A landscape with many peaks, sampled at points; each row gives a point and its height.
A climber steps from a point to the highest of its 3 nearest points, and stops where none of them is higher. Distance is the straight distance between rows; heights are no part of it.
q_398: [130 139 151 164 151 141 150 158 127 134 131]  h=560
q_847: [ 95 155  86  80 165 170 111 111 109 121 129]  h=424
q_781: [171 122  88  92  67 138 101 135 134 118 109]  h=372
q_330: [157 133 130 150 104 152 139 171 133 122 121]  h=448
q_516: [140 116 170 184 121  82 152 129 153 168 162]  h=312
q_601: [135  90  84  76  92  95  84  89 143 103 115]  h=469
q_267: [123 147 139 142 160 164 144 153 116 133 122]  h=622
q_862: [153 120 161 190 109 100 148 155 151 148 155]  h=428
q_536: [102 126  80  77 158 149  91  86 110 102 126]  h=275
q_799: [173 126  89  88  51 131 109 140 134 115 112]  h=648
q_935: [135 143 117 118 148 167 126 152 116 128 118]  h=497
q_658: [130 113 176 172 142  73 153 109 147 184 164]  h=166
q_950: [ 95 134 182 176 172 108 164 118 122 148 147]  h=401
q_135: [150 129 152 178 114 119 148 169 146 136 138]  h=472
q_691: [136 118 177 184 133  87 153 127 145 161 157]  h=236
q_428: [140  96  81  75  80  94  86  99 145 103 114]  h=524
q_107: [114 145  91  89 156 169 108 117 114 121 117]  h=489
q_604: [126 127 166 180 155 118 156 147 134 141 144]  h=408
q_110: [113 119 175 143 146  79 153  53 116 206 159]  h=30
q_626: [129 111 171 147 140  71 148  67 126 207 157]  h=54
q_251: [152 135 128 138 119 150 136 164 131 128 112]  h=393
q_348: [127 125 175 181 143 105 154 146 140 149 149]  h=374
q_768: [125  78 100  78 110  83  84  80 144  82 108]  h=348
q_238: [165 125 143 168  83 123 142 181 139 122 139]  h=434
q_410: [149 108  77  78 101 124  90 109 134 114 111]  h=493
q_75: [ 99  82  93  79 139  99  81  69 135  77 121]  h=244
q_171: [170 133 136 161  89 135 137 177 139 122 126]  h=410
q_88: [ 87 155 170 169 173 141 162 135 113 143 132]  h=467
q_723: [182 138 101  94  29 130 123 157 129 111 118]  h=575
q_666: [ 90 172 117 113 176 182 135 128 100 126 120]  h=384
q_572: [ 56 186 135 126 175 177 149 128  89 131 124]  h=218
q_220: [145 135 112 125 128 166 129 158 127 127 112]  h=427
q_385: [115 115  75  73 142 141  90  94 123 110 128]  h=347
q_835: [169 125  99 111  78 149 111 160 130 118 109]  h=240
q_298: [ 95  73 123  91 127  68  85  81 150  62 103]  h=224
q_222: [ 70 174 160 149 174 158 162 131  99 126 131]  h=350
q_893: [158 122  90  87  91 141 101 130 135 120 107]  h=295
q_296: [113 154 113 113 165 170 132 136 113 128 116]  h=449
q_579: [ 82 175 105 102 174 180 131 125  98 124 125]  h=315
q_104: [107  67 127  94 113  57  85  86 150  64  92]  h=173
q_515: [154 102  82  72  71 112  91 106 139 110 113]  h=683
q_434: [150 136 147 166 124 142 144 169 135 128 130]  h=507
q_750: [171 131 138 162  64 128 140 187 139 118 138]  h=409
q_621: [102 153 160 158 165 149 160 147 114 125 130]  h=483
q_746: [103 120 187 169 159  84 162  93 124 170 157]  h=282
q_408: [117 117 177 174 154  89 152 108 132 166 162]  h=174
q_248: [175 132 107 119  66 144 122 164 135 115 111]  h=379
q_46: [ 83 161  90  87 171 175 120 109 102 118 130]  h=345
q_685: [115 133 178 175 158 119 158 134 128 145 145]  h=457
q_659: [142 136 100  99 138 163 111 137 120 129 109]  h=624
q_620: [134 106  76  73 123 134  94  95 131 110 115]  h=407
q_828: [109 143 167 169 168 135 160 148 123 136 136]  h=511

For each start below, name the point where the climber stops.
q_620 => q_515
q_847 => q_659
q_536 => q_659
q_298 => q_515
q_104 => q_515
q_75 => q_515
q_385 => q_659
q_46 => q_659

Call two points neighbours if one is among the 3 nearest of the other. Go from one point of each pair to the other, from neighbour to neighbour, staying as high as possible. Name the lowest point that can't be avoided.
q_659 and q_267 => q_935
q_799 and q_828 => q_893
q_267 and q_515 => q_385
